Each row is a point on a landscape with many peaks, with its height.
A climber steps from a point to the highest of its 2 nearest points, and stops where none of them is higher. Distance is the straight distance between rows; heights are no part of it.
J_23 h=735: [139  97 159 142 130 196 129  67 138 129 112 135 161 109 103 163 155  93
 131 155 155 144 139 133 147 139 108 119 125 113]
J_679 h=134: [ 85 119 123 102 108 127  94 175 135 134 104 152  97 126 179  78 160 155
 160 105 122 137 103 149 145 119 138 173 180 153]
J_213 h=751: [159 147 121  94 122 156 114 117 161 112 136 124 140 112 174 105 106  88
 135 164  96 125 136 110 190 171 103 144 111 128]
J_237 h=365: [131 176 173  94 153  93 135 109 121  80 143 109 110 160 115 142 109 114
 107 124 144  81 140 139 150 147 131 101 143 106]
J_267 h=722: [110  96 140 146 155 172 117 133 118 153 135 131 128 107 134 143 120 133
 124 120 135 143 146 156 108 108 128 136 149 163]
J_363 h=635: [121  85 124 140 118 122 105 156 143 133 100 136 126 136  95 146 187 147
 125 118 152 171 131 133 154 111 177 114 138 140]
J_756 h=520: [134 145 152 158 128 101 180  98 139 100 114 161 151 135  82 174 142 127
 146 139 124 127 168 129 159 122 132 106 145 138]
J_893 h=137: [ 76 137 116 130 106 167 135 167 141 151 141  80 159 123 169  64  62 127
 160 131 108 127 124 107 155 133 102 115 147 190]
J_106 h=731: [ 99 115 159  96 162 184 117 122 130 128 145 106 127 113  88 132  67 108
  78 144 130  91  99 122 167 152 154 112 145 123]
J_724 h=32: [148  69 140 157 146 199 115 135 161 139 107 161 154 119  54 149 157  87
  91 121 133 141  79 112 156 141 157  95 111  94]
J_16 h=706: [ 85 187 152 126 158 166 166 148  84 113 154  85 120 101 133 104  53 163
 151 119 112 110 130 141  65  93  77  96 137 156]
J_393 h=294: [137 190 131 123 117  85 164 105 110 103 150  61 138 153 101 138  39 140
 137 115 120  70 121 139  91  92 127  63 133 124]
J_387 h=788: [158 134 159 130 147 176 127  87 145 108 122 114 154 103 134 132 106  86
 131 170 114 111 142 114 186 156 103 115 125 132]
J_121 h=661: [109 122 121 126 170 174  91 179 146 153 150 125 112 127 143  81  90 119
  76 140 101 114  95 118 178 139 140 133 125 168]
J_741 h=537: [109  80 120 145  96  89 144  97 119 108  99 143 157 143  73 173 225 143
 105 143 194 159 153  95 118 128 166 105 100  82]
J_855 h=49: [138  53 151 155 133 204  87 127 142 149 111 166 151 118  88 152 190  89
  97 111 153 167  86 134  99 127 152 131 106  75]
J_175 h=681: [187 115 121 175 124  91 158  69 121 129 142 127 155 126 142 197 153 126
 127 127 134 159 192 129 100 100 103 131 119 155]
J_259 h=198: [143 138  88 108  58 115 114 155 166 142  87 138 127 117 139 118 145 137
 185 127  97 150  91 130 144 126 100 126 113 120]
J_542 h=179: [143 107  84 154  47 163 126 167 171 149 109 134 161 112 129  97 127 121
 191 126 104 179 115 143 148 112  92 110 102 149]
J_898 h=356: [139 101 131 107 128 120  98 134 145 116  77 125 135 138 139 108 172 109
 144 158 135 132 114  80 208 181 168 149 148  83]
J_78 h=452: [137 188 111 182 165 108 183 128  65 166 138  96 122 118 113 139  45 133
 185  92  90 118 134 151  37  98  68 117 120 123]
J_710 h=66: [137  62 123 143 112 198  83 174 179 120 128 182 136 121 122 127 199  98
 128 110 140 175  98 141 125 109 141 137 125  86]
J_894 h=721: [146 150 100  91 128 109 103 153 145 104 151 119 126 126 207  69 108 111
 138 148  88 117 132 101 179 159 109 172 119 146]
J_170 h=322: [144 179 105 151 111  79 152 119  98 169 118 130 113 142 118 148  81 131
 176  99  96 112 135 177  55 119  86 132 119 102]
J_861 h=317: [131 157 168  80 134  74 114  98 113  83 108 115 103 165 157 131 158 128
 121 118 166 109 144 133 128 155 148 134 152  64]
J_373 h=157: [107 122 100 165  85 178 137 189 164 170 111 106 168 106 164  71  94 128
 174 121 105 159 109 120 151 117  76 106 125 183]
J_446 h=736: [ 99  99 173 124 155 157 117 113 107 156 134 121 122 125  73 152  65 120
 101 107 129  94 120 125 132 130 194 138 179 119]
J_277 h=601: [ 92 134 129 150 189 132 118 157 157 153 123 134 122 127  80 142 102 136
  93 112 102 128 107  98 178 118 163  90 155 173]
J_629 h=410: [130 180  92  80 132  95 132 166 124  92 196  90 128 116 169  62  66 129
  94 135  85 100 130 100 111 146 124 144  66 164]
J_971 h=471: [101  92 134 129 152 121  96 134  73 138 134 158  77 156 158  71 161 188
  91 139 148 125 133 159  86  99 162 159 145 166]
J_561 h=115: [103 145 139 119 111 117 147 147 137 119 158  58 139 130 152  75  41 136
 173 133 112 107 140 108 134 117 155 100 156 170]
J_601 h=217: [169 138  45 131  66 104 128 145 153 170 103 137 128 115 118 105 105 102
 189 134  67 149  75 114 156 145  99 133  84 115]
J_294 h=519: [141 106 110 129 106  85 153  79 124 130 163 127 121 142 149 204 183 153
  62 129 189 145 175  96  92 144 114 151 112 110]
J_339 h=303: [153 143 122 114  99 109 126 120 106 137 146  68 116 132 141  82  59 135
 173 143 111 100 116 156  81 109 116 120 106 131]
J_199 h=436: [135 182 145 117 119  97 153 115 126 116 105 145 120 133 101 168 126 134
 138 130 119 110 145 152 144 138  97  97 139 114]
J_556 h=636: [113 151 115 134 171 155 123 152 160 138 143 129 133 112 115 131  92 111
  81 134  87 136 116  93 198 143 119 105 129 182]
J_268 h=569: [126 114 139 134 103 148 149 118 169  88  99 181 165 116  79 145 204  96
 138 158 139 153 105  98 167 163 109  94  83  78]
J_582 h=694: [ 95 135 164 102 143 149 153 101 133 120 120 145 131 120  47 149  95 122
  92 156 131  77 110 107 190 161 158 100 146 111]
J_88 h=612: [195 132  98 161 121  61 143 101 113 132 152 142 121 142 177 177 170 148
 122 117 141 145 176 151  63  99  93 154 106 141]
J_690 h=240: [149 143  69 142 100 148 126 153 135 190 118 108 117 116 129  78  59 109
 186 138  70 142  74 131 121 132  75 127  87 142]
J_678 h=468: [167  57 122 163 162 121  90 142 116 157 135 161 114 133 126 152 194 129
  90 102 150 161 139 135  98 108 179 181 134 132]
J_871 h=242: [120 169 159  99 136  85 148 122  88  94 163 116 102 158 161 127 103 151
 104 102 162  99 168 181  59 110 129 146 143 112]
J_750 h=589: [128 104 122 119  73  85 141 124 142 106  80 137 148 139  95 151 208 152
 157 138 162 160 148 107 158 124 162 115 125  98]
J_636 h=610: [120 105 158 125 161 159 116  73  83 141 143 131 112 116 124 186 170 119
  66 115 183 126 137 128  88 149 124 160 130  94]
J_581 h=339: [160 174 126 119 117  93 153 128 122  94 178  60 127 123 118  96  19 130
 153 133 102  74  97 127  91 125 130  84  94 134]
J_575 h=192: [100 190 144 104 111  82 136 157 117 116 126 149  99 154 165 119 108 153
 140  88 133 112 153 181  89 122 107 137 153 113]
J_112 h=562: [170 133 111 123 103  83 124  91 113 127 117 146 103 136 195 139 190 150
 141 130 134 144 149 148  68  97 102 178 127 110]
J_544 h=432: [155  68 154 133 174 133  86 121 128 160 101 147 117 140 120 135 164 105
 114 101 135 132 111 129 134 144 184 171 158  99]
J_291 h=611: [118 121 111 125 117 153 149 128 170 114 107 167 165 120  71 143 169 108
  97 180 128 137 115  90 216 166 125 104  79 119]
J_495 h=521: [158 133 157 121 134 109 118  99 133 101 104 146 114 141 160 145 201 132
 152 121 135 152 125 140 103 125  96 137 114 101]
J_40 h=774: [ 75 129 147 126 147 189 130 142 100 140 148  93 125 106 140 102  69 158
 135 135 132 124 145 139  89  94 119 123 150 168]
J_371 h=597: [ 95 195 133 157 165 118 183 133  70 135 160  85 138 126 132 119  41 162
 163  96 104 104 139 115  18  61  80 105 130 149]
J_606 h=679: [113 111  66 116 132 180  98 184 153 150 142 127 136 118 184  62 113 105
  92 138 108 124 113 108 214 160 146 156 132 155]
J_210 h=90: [102  99 129 139  95 167 115 181 172 126 115 190 140 100 110 145 172 112
 157  91 116 175 115 158 137 121 133 156 158 125]
J_827 h=678: [130 105 174 138 172 184 131  71 111 129 106 144 141 107  93 182 183  85
 105 125 170 130 104 120 117 160 119 111 118  84]
J_378 h=553: [137 124 178 147 198 132 124  89  94 120 146 135 109 139 110 173 146 128
  68 111 166 107 136 152  98 126 131 123 142 127]
J_766 h=698: [138 122  74 117 101 143 113 179 160 135 122 115 147 121 223  40 130 107
 157 141  90 128 121 104 200 148 117 163 140 163]
J_649 h=526: [172 123 139 142 134 121 118 120 162  93 100 143 140 132 114 150 197 109
 149 143 124 156 116 114 160 146 113  99  90 111]
J_874 h=451: [ 93 111 150 114 162 142 106 157 103 122 148 138  99 146 161  43 119 181
 132 158 120 108 113 149 114 103 147 127 134 181]
J_563 h=273: [145 136  99 136 102 136 127 120 105 174 118  91 131 128 133 107  91 139
 186 139 104 132 118 154  95  89  86 104  94 163]
J_652 h=433: [113 156 133  92 158 115 116 179 121  98 171 117 102 141 172  43  87 159
 111 156 106  92 111 121 136 126 132 120 107 174]
J_668 h=117: [ 94 105 122 123 123 152  96 186 161 150 109 163 112 114 132 111 148 121
 144  98 104 144 102 135 179 155 154 167 179 143]
J_503 h=561: [112 103 122 117 115 141 122  91 108 141 158 134  91 110 146 191 167 157
  67 125 187 146 158 116  84 134 118 181 130 117]
J_761 h=281: [122 142 173  94 153 100 114 104  90  77 152 116  90 163 148 122 131 138
  79 105 198  94 148 158  88 132 164 148 156  76]
J_183 h=379: [152 197  97  76 116  90 158 125 137  63 194  63 141 124 131 108  39 112
  97 144  96  75 122  94 130 143 139 102  67 136]
J_637 h=605: [139 112 127 169 118 125 173  80 128 118 132 150 168 108  89 199 142 124
 138 135 132 156 194 119 116 109 123 131 147 149]
J_841 h=482: [136 122 116 127  86  75 147  61 109 127 120 119 141 138 116 192 206 145
 106 136 198 150 156 101  89 133 115 103 102  98]
J_889 h=651: [ 99 106 141 130 130 175 160 122 154 127 109 181 146 110  52 154 127 113
 103 169 124 111 107 102 206 174 152 131 124 111]
J_250 h=152: [100 168 125  75  92  99 106 160 131 132 112 143  78 135 181  81 126 157
 158 117 102 128 103 156 103 117 100 161 145 125]
J_929 h=238: [109 184 109 154 120  85 163  84 103 149 146  74 141 135 112 158  58 153
 122 115 125 104 161 133  72  56 118  73 153 150]
J_958 h=241: [163 156  92 145  63  62 155  86 108 158  97 140 133 140  88 175 127 122
 182 118 112 123 137 161  85 127 109 142 110  76]
J_122 h=330: [137 135 148  79 156  69  94 140 120  87  96 104 111 156 159 100 161 134
 134 135 159 113 130  98 186 175 174 138 151  70]
J_745 h=392: [146  79 152 150 153 124 122 111 127 137  86 151 153 141  92 146 169  97
 132 142 134 124 140 100 181 157 195 142 152  94]
J_511 h=506: [121  84 119 136 151  97 110 139 105 139 140 175  85 140 155 147 194 166
  90 101 161 140 153 157  78 104 156 181 137 145]
J_742 h=677: [115  80 127 181 165 150 105 163 143 147 131 147 128 125 113 135 155 131
 123 105 129 176 138 143 124  86 161 113 142 185]

For each start below, name every point that the climber comes to, in order.
J_855 -> J_710 > J_210 > J_668 > J_679 > J_250 > J_575 > J_871 > J_761 > J_861 > J_122 > J_898 > J_745 > J_544 > J_678 > J_511
J_556 -> J_121 > J_606 > J_766 > J_894 > J_213 > J_387
J_277 -> J_121 > J_606 > J_766 > J_894 > J_213 > J_387
J_893 -> J_373 > J_542 > J_259 > J_601 > J_690 > J_563 > J_339 > J_581
J_183 -> J_629 > J_652 > J_874 > J_971 > J_511
J_841 -> J_741 > J_750 > J_363 > J_742 > J_267 > J_40
